Each row is a point on a landscape with many valleys, with its height.
From any point a ball takes the steepest step (drop divided by distance) to one of its 2 nearest points. It stops when none of these is lower. Distance is the straight distance between rows; heights are no part of it.
q_347: [150 109 115  98 113 131  65 108 139 122 111 163 132 115 110 191 129 138
  55 144 136 159 147 101  99]  (h 312)
q_118: [126 138  99  74 122 160 144 118  92 117 171 106 145  80 125 125 142 118
 141 141 126 185  87  93 174]  (h 768)
q_562: [ 94 140 195 128 151  72 160 123 134 121 114 158 161 127 139 198 153 104
 151 151 152 157 180 127  92]  (h 582)
q_570: [139 135  95 105  98 133  98 145 101 106 120 124 183  83 138 142 135 136
  98 128 145 201 139  94 140]  (h 554)
q_504: [ 88 129 200 135 163  94 178 124 164 136 112 123 111 146 132 135 134  91
 145 131 189 113 148 152  96]  (h 559)
q_614: [148 134  99 156  89 128  87 174 144 131 128 115 169 105 144 105 131 154
 120 110 104 102 141 118 156]  (h 403)
q_8: [116 130 190  81 186 110 173 107 153 141  98 151  92  99 130 185 109  67
 119 158 175 148 161 160 112]  (h 472)
q_763: [114  84 103 145 100 173 100 158 135 109 163 113 115 124 130  71  87 167
  81  79  87  84  87 148 165]  (h 509)
q_741: [109 101 115 184 124 164 163 105  86  91 149 135 118 180 166  85  93 139
 139  54 103 123 100 173 108]  (h 43)
q_364: [134 114 128 130 146 139  89 172 177 112 209 136 136  95 130 120 123 180
  91 155  99 101  73  93 149]  (h 191)
q_856: [125 146 167 133 127  87 162 152 141 160  75 114  95 128 110 103  95  65
 174 152 160  86 180 155 102]  (h 431)
q_785: [145 128  95 130  81 145 114 140 119 151 143  97 158 107 124 117 126 133
 132 111 106 135 130 124 164]  (h 375)
q_276: [116 110 102 109  89 157 135 104 112 163 137  79  82 154  85  73  96 122
 128  91 149 113  96 157 151]  (h 323)
q_644: [147 146  90 176 127 156 147 141 118 103 153 124 137 155 119 104 146 143
 172 124  66  75 112 119 153]  (h 396)
q_107: [127 131 158 121 152 127 152 108 140 130  99 162  46 179  85 139  86  91
 160 151 129  56 152 150  97]  (h 346)
q_590: [135 135 158 107 150  81 109  97 151 140 125 156 130 133 121 207 164 134
 118 171 144 158 146 109  85]  (h 301)
q_612: [140 146 117 121 119  70 130 139 157 189 135  85 125 104 119 106 170 110
 170 177 149 135 117 115 118]  (h 319)
q_14: [153 130 133 119 135  89  83 100 172 155 112 153 109 152  98 193 153 130
 110 174 145 117 152 112  83]  (h 239)
q_689: [166 114 109 165  86 150  70 127 112 129  65 146 126 175 129 121  98 149
  79  76 103  70 165 153 138]  (h 425)
q_384: [120 152 134  70 142 145 151  94  75  96 100 151 158 101 115 150 117 106
 148 129 142 200 143 128 132]  (h 206)
q_94: [110 109 187 127 138 117 147 102 155 132  93 152  72 189  95 144  99  98
 133 120 161  89 147 161  76]  (h 404)
q_121: [131 156  96 143  94 157 160 119  80 142 139 109 180 118 130 112 124 129
 174 116  87 142 141 134 165]  (h 414)
q_831: [ 93 130 176 107 184 112 166 110 127 103 141 116 143 108 144 134 179 127
 127 136 186 201 107 110 114]  (h 254)
q_747: [144 117 114 124  94 151 104  90 120 146  99 122 107 163  94 136  98 144
 100 102 143 110 131 142 113]  (h 326)
q_488: [144 126 130  85 136 131  85 102 168 135 163 135 103 110 124 181 149 151
  95 180 133 147 103  89 113]  (h 263)
q_811: [127 132  73 102 105 134 102 188  91  84 126 137 186  60 158 107 105 131
  93 118 128 197 125 110 175]  (h 572)
q_471: [125 157 179 114 188  70 129 108 170 150 132 139  96 140 128 186 172 127
 142 179 162 127 120 120  97]  (h 359)
q_304: [150 131  89 106 122 193 115  91 130 121 166 132  96 144 108 132 111 149
 127 142  74  79 104 123 161]  (h 233)
q_735: [136 126  94 199 126 141 110 158 127 102 116 136 130 169 145  86 137 149
 116  88 101  78 127 141 131]  (h 163)
q_331: [ 77 126 167 121 166 108 195 125 126 144 153  69 123 110 135  73 151 120
 162 122 181 156  85 150 135]  (h 706)
q_970: [140 114 113 126  90 135  97 124 151 151 122 100 109 158  98 110 124 149
 100 105 150  97 117 117 129]  (h 266)
q_548: [150 142 117 105 109 104 124 119 135 169 110 116 165 101 123 167 148 127
 155 155 137 166 157 105 113]  (h 492)
q_803: [120  81  83 132 108 183  66 156  74 101  76 136 122 132 181  88  60 142
  64  46 118 124 127 165 179]  (h 526)
q_513: [142 134 116 111 107 115 105 120 104 124  92 134 170 109 125 176 147 134
 105 137 148 192 164 110 111]  (h 527)
q_294: [107 124 179 124 130 106 157 121 143 160  72 131  72 156 101 116  77  76
 129 125 176  82 176 168  84]  (h 459)
q_73: [142 121  99 213 143 129 115 177 151  82 116 126 110 173 111  90 167 155
 121 110 105  69 113 110 117]  (h 196)
q_131: [104 125  79 165 131 180 161 137  97 100 171 140 152 117 181  85 116 144
 127  99  52 117 100 140 166]  (h 434)
q_435: [ 89 118  74 157 108 172 116 182 106 114 139 134 161  93 188  72 102 144
 108  90  70 122 113 152 177]  (h 452)
q_280: [119 117 111 153 107 183 148 102  66 103 127 136 140 155 142 107  89 141
 127  73 113 143 127 164 129]  (h 141)
q_192: [133 143 162  96 154  97 153 112 138 178  87 138 113  97 115 163 118  91
 152 176 156 140 163 142 104]  (h 418)
q_576: [114 142 129 117 132 130 148 111 127 145 172  96 127 128 131 113 154 141
 153 142 126 141  95 108 141]  (h 662)
q_628: [179 122 111 111  97 103  69 136 167 152 120 139 155  98 122 182 146 148
  90 158 128 139 155  83 109]  (h 250)
q_457: [ 93 122 204 111 176 120 191 121 171 127 104 139  79 127 136 158 108  66
 117 123 184 120 158 173 103]  (h 519)
q_602: [168 130 103 129  91  68 103 170 184 170 139  97 153 108 121 123 182 130
 165 158 131 125 120  82 129]  (h 283)
q_130: [127 104  88 143 105 158  68 164  83 110  68 143 139 136 178 117  85 145
  60  73 133 150 148 153 158]  (h 504)
q_142: [158 157 102 184 135 130 131 151 134 105 124 140 131 150 105 136 159 140
 173 141  79  81 135  96 139]  (h 380)
q_171: [130  97 111 108 142 176 116  74 102  73 145 176 102 152 131 153  95 127
  69 106 102 162 100 143 111]  (h 34)
q_951: [101 162 189 137 145 113 195 136  93 119 141 147 171 121 170 176 155 113
 189 150 121 157 164 117 126]  (h 507)
q_486: [140 101 103 119 112 197 111  97 119 114 155 136 111 142 114 122  91 149
  83 104  90 105 110 137 141]  (h 181)
q_527: [ 86 115 178 132 142 117 169 125  96  86 106 123 151 138 143 123 122 119
 144  90 181 196 146 152 100]  (h 386)
q_21: [123 141 106 162 137 176 163 111  92  97 177 143 137 155 147 101 124 145
 153 113  67 102 102 139 147]  (h 415)
q_239: [ 99 147 194 152 151  74 170 142 149 128 120 133 156 142 144 142 168 115
 169 140 172 136 160 121  95]  (h 594)
q_458: [101 155 193 168 184  72 168 150 142  98 148 153 129 173 150 153 184 124
 174 150 139 117 122 115 102]  (h 618)
q_792: [ 83 126 177 136 165  95 168 130  99  91 124 139 172 116 155 144 160 124
 142 128 170 210 133 123 104]  (h 322)
q_563: [126 101 117 113 108 151 107 123 171 122 170 101 107 141 112 106 128 157
  96 126 141 111  90 109 126]  (h 208)
q_871: [101 170 161 128 130 116 201 131  97 151 145 125 163 111 147 136 144 110
 230 146 115 131 156 117 142]  (h 474)
q_434: [100 155 190 100 160 105 195 129 129 138 107 146 140  91 163 188 140  83
 177 147 146 151 178 130 129]  (h 544)
q_352: [105 109  87 156 105 144  61 167 112 135  58 170 138 127 180 124  95 145
  57  82  99  97 156 154 147]  (h 478)
q_145: [153 153 143 109 123  79 140 123 135 189  87 129 144 111 111 161 129 104
 187 167 141 140 180 123 100]  (h 457)
q_117: [173 154  88 148 111 122 127 141 141 152 115 120 141 132 100 138 146 126
 184 143  80  85 150 107 139]  (h 360)
q_767: [126 103  98 138  98 175  70 161 113 123 128 139 135 109 132  92  78 150
  90  94  59  76 123 141 166]  (h 525)
q_71: [111 130 171  96 181  94 137 105 161 144 135 106 120 105 129 143 179 131
 111 160 195 179  97 114 100]  (h 169)
q_578: [118 141 141 159 141 113 155 122 124 116 154 125 142 162 128 120 153 146
 153 135 130 118 120 117 116]  (h 646)
q_493: [142 125 130 134 150 147 133  93 140 112 128 156  62 202  84 137 112 128
 148 141 111  62 109 140 106]  (h 300)
q_199: [103 140 167 108 165 109 208 124 115 165 143  75 105  86 120  77 120  82
 161 140 163 149 117 164 150]  (h 726)
q_15: [175 139  95 138 103 115  80 134 154 145  99 147 155 126 115 165 137 148
 114 139  94  92 171 112 118]  (h 296)
q_125: [139 110 120 115 139 154 101 140 176 108 199 119  94 128 114 114 133 165
 106 149 103  84  68  97 153]  (h 162)
q_301: [ 85 116 163 112 157 147 171  97 113 123 162 103 111 143 128  97 137 137
 150 117 151 148  84 138 124]  (h 683)
q_819: [160 109 112 132  78 177  91  98  99 137  78 131 105 173 102 122  77 146
  87  78 124  87 155 152 140]  (h 384)
q_474: [133 154 146 178 156  88 150 141 134 105 153 154 142 160 142 145 185 138
 160 158 117 113 132 100 109]  (h 633)
q_260: [127 130 157 107 153  71 116 118 178 181 109  98 112 112 120 139 159 123
 117 175 199 155 121 114  82]  (h 61)
q_943: [132 148 111  91 104 144 139 115  44  95  75 139 176 119 122 139 106 115
 147 103 147 203 164 131 139]  (h 119)
q_473: [160 128 107 142 107  91  85 179 198 135 155 109 139 118 112 121 160 156
 123 150 127  94 109  77 134]  (h 252)
q_861: [127  98 127  86 138 146 101  78 104  61 115 180 113 146 122 152 110 118
  51 105 144 184 116 137  97]  (h 132)
q_455: [118 147 134  89 150 106 163 114 111 177 159  77 103  64 124  90 144  83
 162 169 141 166  89 142 156]  (h 744)
q_468: [154 127 131 111 116  68  84 117 185 185  95 119 119 122 109 153 157 127
 117 165 168 134 143 100  76]  (h 161)
q_677: [148 147 184 127 160  70 171 147 159 168  99  96  97  88 128 105 112  63
 153 178 171 108 176 157 105]  (h 399)
q_303: [144 122 100 181 128 118  84 190 179 103 141 110 123 135 114  94 162 153
 112 125 106  75 109  91 131]  (h 225)
q_476: [120  99 106 123  86 165 106 165 115 119 180  96 136 102 122  75  95 146
 106  83 106 115  86 142 191]  (h 491)
q_906: [131 111 120 104 124 142  94 105 133 111 142 134 130 120 124 159 133 140
  75 141 148 164 119  98 109]  (h 314)
q_981: [157 132  94 135 150 163 107 111 152 102 137 142  63 177  88 136 127 147
 141 149  78  56  98 119 134]  (h 268)
q_851: [130 100 101 119 112 188 135  89 121 126 149 107  81 166  93  90  97 141
 123  92 113  87 102 148 137]  (h 251)
q_460: [129 169 118 125 112 129 179 121  91 164 158 116 167 109 134 127 145 113
 219 156  86 135 127 114 171]  (h 446)
q_873: [135 132 106 133  98 159 129 119  66 118  96 127 157 136 129 134 101 138
 116  95 130 164 157 146 136]  (h 216)
q_702: [108 109  92 141  94 148 107 194 104 120 181 110 174  66 152  77 110 149
 118  95  94 145  95 136 198]  (h 471)
q_579: [ 89 111 180 116 157 105 146 113  97  50  97 130 144 143 145 107 132 113
 114  72 209 207 114 152  93]  (h 437)
q_566: [131 112  98 170 113 129  58 144 134 124  61 184 124 161 155 135 113 137
  64  88  83  74 155 156 121]  (h 454)
q_147: [141 142 152 117 141  66 146 131 142 197 113  86 106  88 110  95 126  76
 151 173 159 144 138 142 112]  (h 361)
q_722: [113 147 110  74 128 131 154 113 105 163 188  86 119  69 128 106 160  98
 168 161 123 177  68 113 178]  (h 756)
q_34: [183 138  89 118  81 120  94 126 140 176  98 121 148 117 103 146 127 125
 145 140  95 107 158 111 140]  (h 329)
q_678: [153 118 123 102 130 120  81 149 180 128 189 132 134  93 132 163 134 163
  91 173 114 126  94  77 137]  (h 222)
q_946: [119 122 105 209 118 138 151 142  98  93 129 141 142 184 161  77 113 147
 147  69 103  97 132 167 123]  (h 115)
q_362: [129  95 100 115 143 194 109  97 115  88 172 180 102 125 152 145  95 144
  62 122  75 129  93 139 132]  (h 111)

Call two points neighbours if one is among the 2 nearest of the other. Go from one point of each pair to the other, from neighbour to neighbour, staying as low as possible. Name the highest point that can't be avoided.
q_628 and q_486 -> q_906
q_943 and q_192 -> q_513
q_943 and q_741 -> q_873

Where does a ball stop that starts at each point below?
q_562 -> q_785
q_294 -> q_486
q_856 -> q_741
q_130 -> q_125
q_763 -> q_628
q_803 -> q_125
q_811 -> q_628
